A landscape with many valleys, sampled at points; each row gives a point and its height.
From any point a ball rolls to the lowest of the 2 points nearest to it. It stops when none of these is lower. Distance is the straight distance between rows; heights are no part of it.
q_15 h=410: [  5  -1   3 -27  -3 -10  12  13  12   6 -13   6 -15  18  -6  -5  -3   2
   6   4   1 -10  -2  -2  -1 -10]
q_582 h=466: [-34   1  -4  -5 -24 -12   8  10  18   6  18   9  -2  12  -4  29  -3   5
   3  21  12   7   0  -2  21 -18]
q_245 h=278: [  6 -11   1   8 -14 -18  10  20  16  -1   3  18 -13  -2  -9  10   5  -5
  -4  20  -8   9  28   4   5  -6]
q_436 h=262: [ 35 -26  -1 -19 -15   8 -29   9  -4  14  -6   5   9  22 -12  -7  19   6
 -10  -2 -21  -5  -6 -20  14  -7]
q_486 h=197: [ 35  19  -5  24  12  24 -19  -4 -13  19 -12  -7 -13  -1   8  -7  -8  -5
  11  -1  -8   4  10  15 -13  -2]
q_195 h=681: [-12  12   8   4   9   3  -9 -13   4  -4   0  18   3  23   8  23 -11 -11
 -31  -6  27 -11 -22  -1  21  -1]
q_317 h=660: [  4   1   3  18   5  14 -26   5  -1   1  -7  26   1   3  -1  11 -10 -14
 -39   0  29  -2 -25  -8  21  -5]
q_466 h=582: [-27   4  12 -14   2 -12  19 -16  22   6  15  -4   0   6 -11  12   3  21
   6   6 -10  -8   8  11  -6   3]
q_154 h=497: [ 25   5 -10 -11 -48   5   0   9  -3  13  -9  -8   5   5   2  17  -2  -8
 -18 -27 -16 -20 -12   1  -3 -10]
q_904 h=483: [-14   9   0  -9  10  -7  19   5  -2   6  -2  -7 -12   0   0 -18  17  19
  22  -6 -19 -13  -3   1 -21  -8]
q_104 h=423: [ 22  -1   8 -12 -10  18   3  18 -18  -1 -20  18   5   9   8   0 -13 -35
 -26   4  13  -3  15  -2  25  11]
q_25 h=523: [ -9  -9   6   4   2  -8  -2   5   4  -7   8   9  -5  21  15  12 -12 -13
   2  23  21  14  18  -3  22  -2]
q_718 h=24: [  9 -17  23 -17  32 -26 -11 -23  18   2  14 -10  -5  21   4  -3 -12  -3
  -4  -1   9  -6  16   5  -8  18]
q_97 h=730: [ -5 -10 -12 -39 -25 -28  11  26   4  -4  -3 -19   2   1  -7  -7  -8  -7
  -9 -12 -18   1   6 -19 -10 -13]
q_145 h=626: [ -6   7  -6  37  11  16 -21 -16  -2 -10   2   9   8 -26   0  13  -2  -8
  -7   0  15   9 -13   0   7  -2]
q_257 h=535: [-13  -6   1   8  -6 -16  37  -2   4 -25   3  -7  -3 -20  -2  -5   5   0
  14  14 -30   5  16   2  -5   0]
q_289 h=556: [ -8  14 -12  18 -24  11  12 -14  -9 -13  11 -22   9 -29  18  17   0  -9
   6 -13  -9  -2   5  10  -9  -4]
q_948 h=13: [ -7 -18  -9  -5   4  -2   5  25  -8  -5   0  15  -9 -18 -12 -28   7  -9
   1  12 -15  13   5   0   7   4]
q_953 h=257: [ -1  -4  18 -20  14 -28  -2 -11   6   9  16 -21  -6  28  21  -1  -8   3
   3  -8  18  -3   9   6 -21   5]
q_366 h=751: [  1   0  -6   4  16  11   0 -27 -10 -20  -4 -15   8 -25   2 -10  -9  -3
  16 -14   0 -14 -16   0 -14   6]
q_526 h=537: [-31   6   2  -5  -6 -15  18   5  13   7  15  -9   0  -8  -5   4  22  27
  17  -4 -10 -11   4   0 -17 -14]
q_108 h=724: [ -4  -9  -7 -35   2   6 -20  14 -22  14  -3 -12  12  33   9 -16   2   5
  -2 -20  26   0 -25  -8   7  -2]
q_625 h=747: [ 23 -16  -2 -29 -19 -27   4  27  -3  -1  -6 -17   0   7   1  -8  -5 -19
 -19 -15 -14  -4  25 -14 -12  -1]
q_32 h=512: [  8  -5   3  18  37  -2  -8 -26  -5 -21   0  -1   1   9   3   0  -4  -7
   1   3   0  11  17   4   5  19]
q_219 h=461: [ 17  -2  -7 -17 -53   2   6  29  -4  15  -3  -1   5   5   0   4   7  -5
 -20  -8 -14   4   2  -1   3  -2]
q_179 h=709: [-13 -14 -23 -29 -22 -17   3  12  -5 -11   1 -22   6 -13 -13   5   1  -4
   5 -22 -12  -7 -10 -20  -2 -20]
q_663 h=700: [  0  18   6 -12 -15  -3  -7   7   2   9  -8   8   2  28  10  18 -11  -9
 -29 -13  30  -9 -21  -5   6  -7]
q_218 h=642: [-11  23   9  28  13   8   0 -23  11  -8  12 -19  19 -13  -3  18  18  25
   9 -11   0  -7   8 -15  -4   3]
q_761 h=421: [  7  -8 -15  -9 -44   3   6  30  -6  11  -3   0   3 -27 -14  -9   7   1
  -9   1 -13   5 -14   0  -4 -12]
q_326 h=476: [  0  19 -12  20 -18   8  12 -11  -8  -4  11 -12   0   0  17  28   4  -5
   1  -8 -18   3  21  15  -2   8]
q_159 h=359: [-12   2  15 -34  -1 -18   5  -1  19  17  10  -8 -11  24   8   6 -11   7
   6   6  15  -6  -6  -1  -5  -4]
q_705 h=566: [  3  32   8  38   8  19  -3 -29   1  -9  -4 -18  15 -21  11  12   0  11
   2  -9  10  -9  -9 -11 -12   0]
q_313 h=229: [ 13  13  -1  23  10   0   9  -7  -5  -7  -9 -11 -12  14  19  13   6   8
  26   6  -5  -1  13  -7 -10 -11]
q_724 h=510: [  2  -1   1  -9 -16  -4 -16   5   4   8   0   8  15  -7 -16   7  10   4
 -30 -20  11  -1 -22   2  -1   2]
q_72 h=179: [-23   6 -14  11  13  13   8  19 -14  13   6  13  -7  -9  -8 -26  14   5
  15  16 -31  17   3   5   8  11]
q_424 h=713: [ -4   5   0 -31   9   1 -17  -1  -9   3  -8  -5   4  40  14   4 -18 -11
  -8 -18  36  -9 -23 -13  13  -6]
q_9 h=564: [-12 -17   9  12  23 -16  -7 -18  16 -20  13   8  10 -22 -24   3   2   2
 -10  10  -2  12  13   3   5  10]
q_63 h=610: [ 13  29  -2  29 -21  13  18 -11  -6  -9  -9  -3   1 -20  19   8 -12  -8
  -4   4   3   3  -1   9 -19   2]
q_771 h=503: [-23  17  13  11  31   0   3 -26  -1  -5  10  -7  13  13   5  -3  -6  15
   2  12  26  26  -5   7   0  18]
q_688 h=444: [ -8   0  -5 -16   9   4  19   4   2  -3 -15   9 -17   8  -5 -14   6   7
  24   4 -15 -13  -9  -2   2 -13]
q_580 h=672: [-15 -13 -17 -12  -7  -9  -1  -7  -6 -13  14 -26  12 -17  -3  10  12   1
  12 -30 -10 -21  -6  -7  -6 -12]
q_288 h=502: [ -2  19  10  33  -4   7  10 -21   4 -18 -17   2   7 -10  12  20  -9   6
   2   2  15 -15 -21 -15  -3 -17]
q_809 h=125: [ 18 -31  -2  -5   7  -7 -27  18  -8  13   2   1   0   8 -12 -12  20  10
   1  -8 -12   1   3  -7   4  -1]
q_328 h=400: [ -7  -4   6   3 -14 -27  23  14  10 -11   8  -2  -7 -14   3  -4   0  -2
  -2  23  -3  16  18   5 -15  -2]
q_819 h=331: [ 28  -9  17  14  21 -19 -15   1   5  -3  -4   9  -8   1   3 -10  -2  -8
 -13   5  21  12  21   4 -23   9]
q_364 h=418: [-16   6 -18   2 -23  16  13   3  -2 -10  -6   1  -1 -26  -1   4   2   2
  22   2  -1  -7 -19  -5   4 -23]
q_331 h=373: [ 21  -4  -3   5  -6  14 -13   0 -10  -5 -10  10   2   3   9   5 -16 -30
 -25 -12   6  -7  -1   5  13  11]
q_459 h=645: [  4   2  -7  32   0  12 -18  -5  -7  -9 -11  18   1 -15   9   8 -21 -18
 -15   7  26  -1 -25 -10   8 -11]
q_222 h=438: [ 12   3   9  14  12   2  -1 -13  -2 -16   1  13   3   8  10  10 -11 -23
 -27  -3   8   1  15  11   4  23]
q_312 h=403: [-39   4 -14   8  -6  10   8   7   3   1  11  15   1   1 -11  18  11  17
  18  14  -2   7  -2   1  22 -13]
q_101 h=699: [ -5 -21  14 -22  18 -29   1 -21  22  -9   7 -20  -7   3  -7   1  -5   6
  21   3  -2 -11  -4 -13  -2 -10]
q_835 h=598: [-17  14  -7   9   0   7   8  -3   5   3  15 -20   6 -10   5  13  26  23
  23 -16 -13 -17  12  -9  -9  -8]
q_567 h=775: [ 17  20   6   3  -5  21  -4  -5   6  17 -21  24  -7  10  -4  10   5  11
  -6 -14   4 -22 -27   7  -2  -5]
q_945 h=482: [-29 -20  10   9  26 -13  -1 -13  15  -7  19   6   1  -6 -19  -4  -5   9
   8  30  -7  19  17   1  13   9]
q_86 h=449: [ -6   3  -5  -3   8   5   8   7 -12   2   7   3  -7  32  20   1  -4  -9
   2   3   8   5  21  12   9  12]
q_831 h=412: [ 18  -5  10 -13   3   3   1  23  -5  13 -12  18  -4  -3  -5 -37   5   3
  -9   4  12   8  -6   7 -15  13]
q_263 h=377: [ -9   6 -11  -2 -33  -2  17  23   7  -5  -7  16  -5 -16  -7   8   1  -2
  -1  13   6   9  -7   0   2 -16]
q_991 h=539: [ 14  -1  -4 -14 -30   1 -15   1   3  11  -5 -11  16 -13 -15  16   8   4
 -17 -37 -13 -26 -24  -7  -5 -12]
q_955 h=748: [ 26  10  -4  -8 -18  34   2   7 -13  22 -21   7  -7   1   9 -29 -16  -3
   5  -1  -8 -10 -17  20  -2   0]
q_593 h=641: [-19 -22   2 -13  17 -26  -1 -14   9 -14  18 -13   6 -10 -16  -3   3   3
   6  -2  -9  -4   6  -2  -1   0]
q_893 h=471: [-27 -18  22 -21   6 -22  13 -22  26  14  26 -15  -5   3   0   3 -12  13
  11  17 -11  -1   2   1  -3  19]
q_456 h=30: [ 27  25  -2  31  11  16  -6 -13   1  11  -9 -13  -8  -8   8  12   9   8
  20  -3  -9 -12  12  -7 -12  -8]
q_707 h=522: [-24 -11   4  -3  -2 -15  -8  10  24   5  16  17  -2  -1  -7  13  -9  -2
   1  36  24  22   3  -9  25  -8]
q_587 h=358: [  7  12  -9  25   5   4   3  -1 -12  -1   4  -1 -10  18  18  15   2  -5
  10  12  -4  15  27   5   5   5]
q_899 h=434: [ 16 -10   8 -29  -8  12  -8  17  -4   7 -10  16  14  -4 -22 -29   7   3
 -27  -1   2   6 -16  -4   5  15]
q_614 h=314: [ 40  -8   2  -8 -20  16 -17   7 -17  10  -7  -8   7   8  13  -7  -9 -25
 -27 -21  -2 -10   6  13   1  16]
q_903 h=233: [-30 -16  21  -1  26 -14  16 -24  18   4  14 -17  -6  13  -2  -6 -12  15
  27  26 -19   7   9   0  13  12]
q_573 h=312: [-44   7 -11   9  12   6  17   5  -6   1  12   6  -2   0 -14  -6  11  16
  19  24 -20  13   6   0  12   1]
q_17 h=222: [ 18  -7  -8  -2   4  11 -21   1 -21  14   7 -16   2  14  21  -9   5  -8
  -6 -28  -5  -3   6  21 -10  18]
q_949 h=766: [ 15  26   2  11  19  30  -2 -12   1  10 -23  26 -11   0  -5  -5   0   8
   6   1   2  -4 -18   9  -3   5]
q_256 h=636: [  6  10   5  15  -4  -3  31  -9  16 -15  -8   5  -7 -14 -11  12  11   7
  11  11 -29  -6  20   1  -4  -2]
q_782 h=594: [-14  19  -8  31  26  20 -11 -18  -8  -6   7   1   8 -17 -11   7   9  11
  11  14   6  22  -2  -5  15   9]
q_642 h=740: [ 15   2 -20 -21 -24  26  -2   2 -19  14 -17 -13  -2   3   8 -16 -17  -6
  16 -16  -9 -22 -27   6  -1 -15]
q_43 h=648: [ 20   8   0  29 -17  -5  21  -6   4 -17 -13   0  -5 -26   5  11  -3  -4
   8   9 -11  -5  14  -2 -17  -9]
q_911 h=455: [-11  24   1  14  -4  15  19 -11   3 -12 -15   3   1 -16   4   4  -1  15
  23   9  11  -4 -19  -8  -6 -14]
q_829 h=718: [ -4 -13 -16  -6  11   4  -8 -14 -16 -12  11 -25   7 -18   3  -3   4  -9
   9 -28 -20 -14   1  10  -6   7]
q_98 h=732: [  1  -7 -17 -38 -11   8   0  16 -27   6  -9 -19   2  16  11 -29  -6  -3
   7 -21   0  -7 -25  -9  -2  -3]
q_508 h=447: [-15   4  21   5  17 -17  -1  -7  12   6  16  -1   1   5   5  -8  -4  11
  -2  21  23  24  10   9 -12  13]
q_797 h=380: [  9   2  10   4  15  -7  -6  12   0  15   1   9  -8   9   0 -17  11  11
  -6   3  13  13  12  11 -21   9]
q_451 h=613: [  2 -12  -1  17   4  -9   0 -14   4 -30   4   8   9 -32 -12   2  -5 -18
 -15   2  -2   9   6   3   2  13]
q_770 h=757: [ 12   5  -2  -7  11  37  -4   3  -8   7 -20  24  -7   9  -3 -18  -3  -1
   4   1  -2   0 -14  13  15   9]
q_611 h=151: [ 10 -19  -5  10   0 -11  -4  23  10   2  -7  19 -13 -17 -23  -6  16   5
   5  14 -11   6   7  -6   0 -13]
q_752 h=465: [ -1  -8  12 -20  -6  -4 -15  22   8   9   3  17  16  -4 -24 -10   4   1
 -34   5  17  18  -2  -1  10  12]
q_398 h=560: [ -9   2  -7  15  31  13  -7  -4 -12  -9   4  12  -2  -4  -2 -15   0  -3
   4  15   5  28   7   6   9  18]
q_155 h=258: [ 26 -20  16  -2  23 -22 -21   0  10  -1  -2   8 -10  21   1   2  -7 -15
  -7   4  13  -1  25  -4   2   3]
q_433 h=243: [  4 -23  -4  -8  22  -2 -24  17 -26  17   7 -10  -1  24  14 -24  12   3
   6 -15   2   2   2   1  -3   5]

Call two points neighbours if one is among the 2 nearest of the other. Go from one point of each pair to the other, from neighbour to neighbour, staying as low as possible. Name the highest point that can't be avoided.
q_948 and q_456 -> q_25
q_718 and q_948 -> q_949
q_718 and q_17 -> q_899
q_17 and q_263 -> q_991
q_580 and q_17 -> q_625
q_809 and q_903 -> q_466
q_17 and q_809 -> q_433
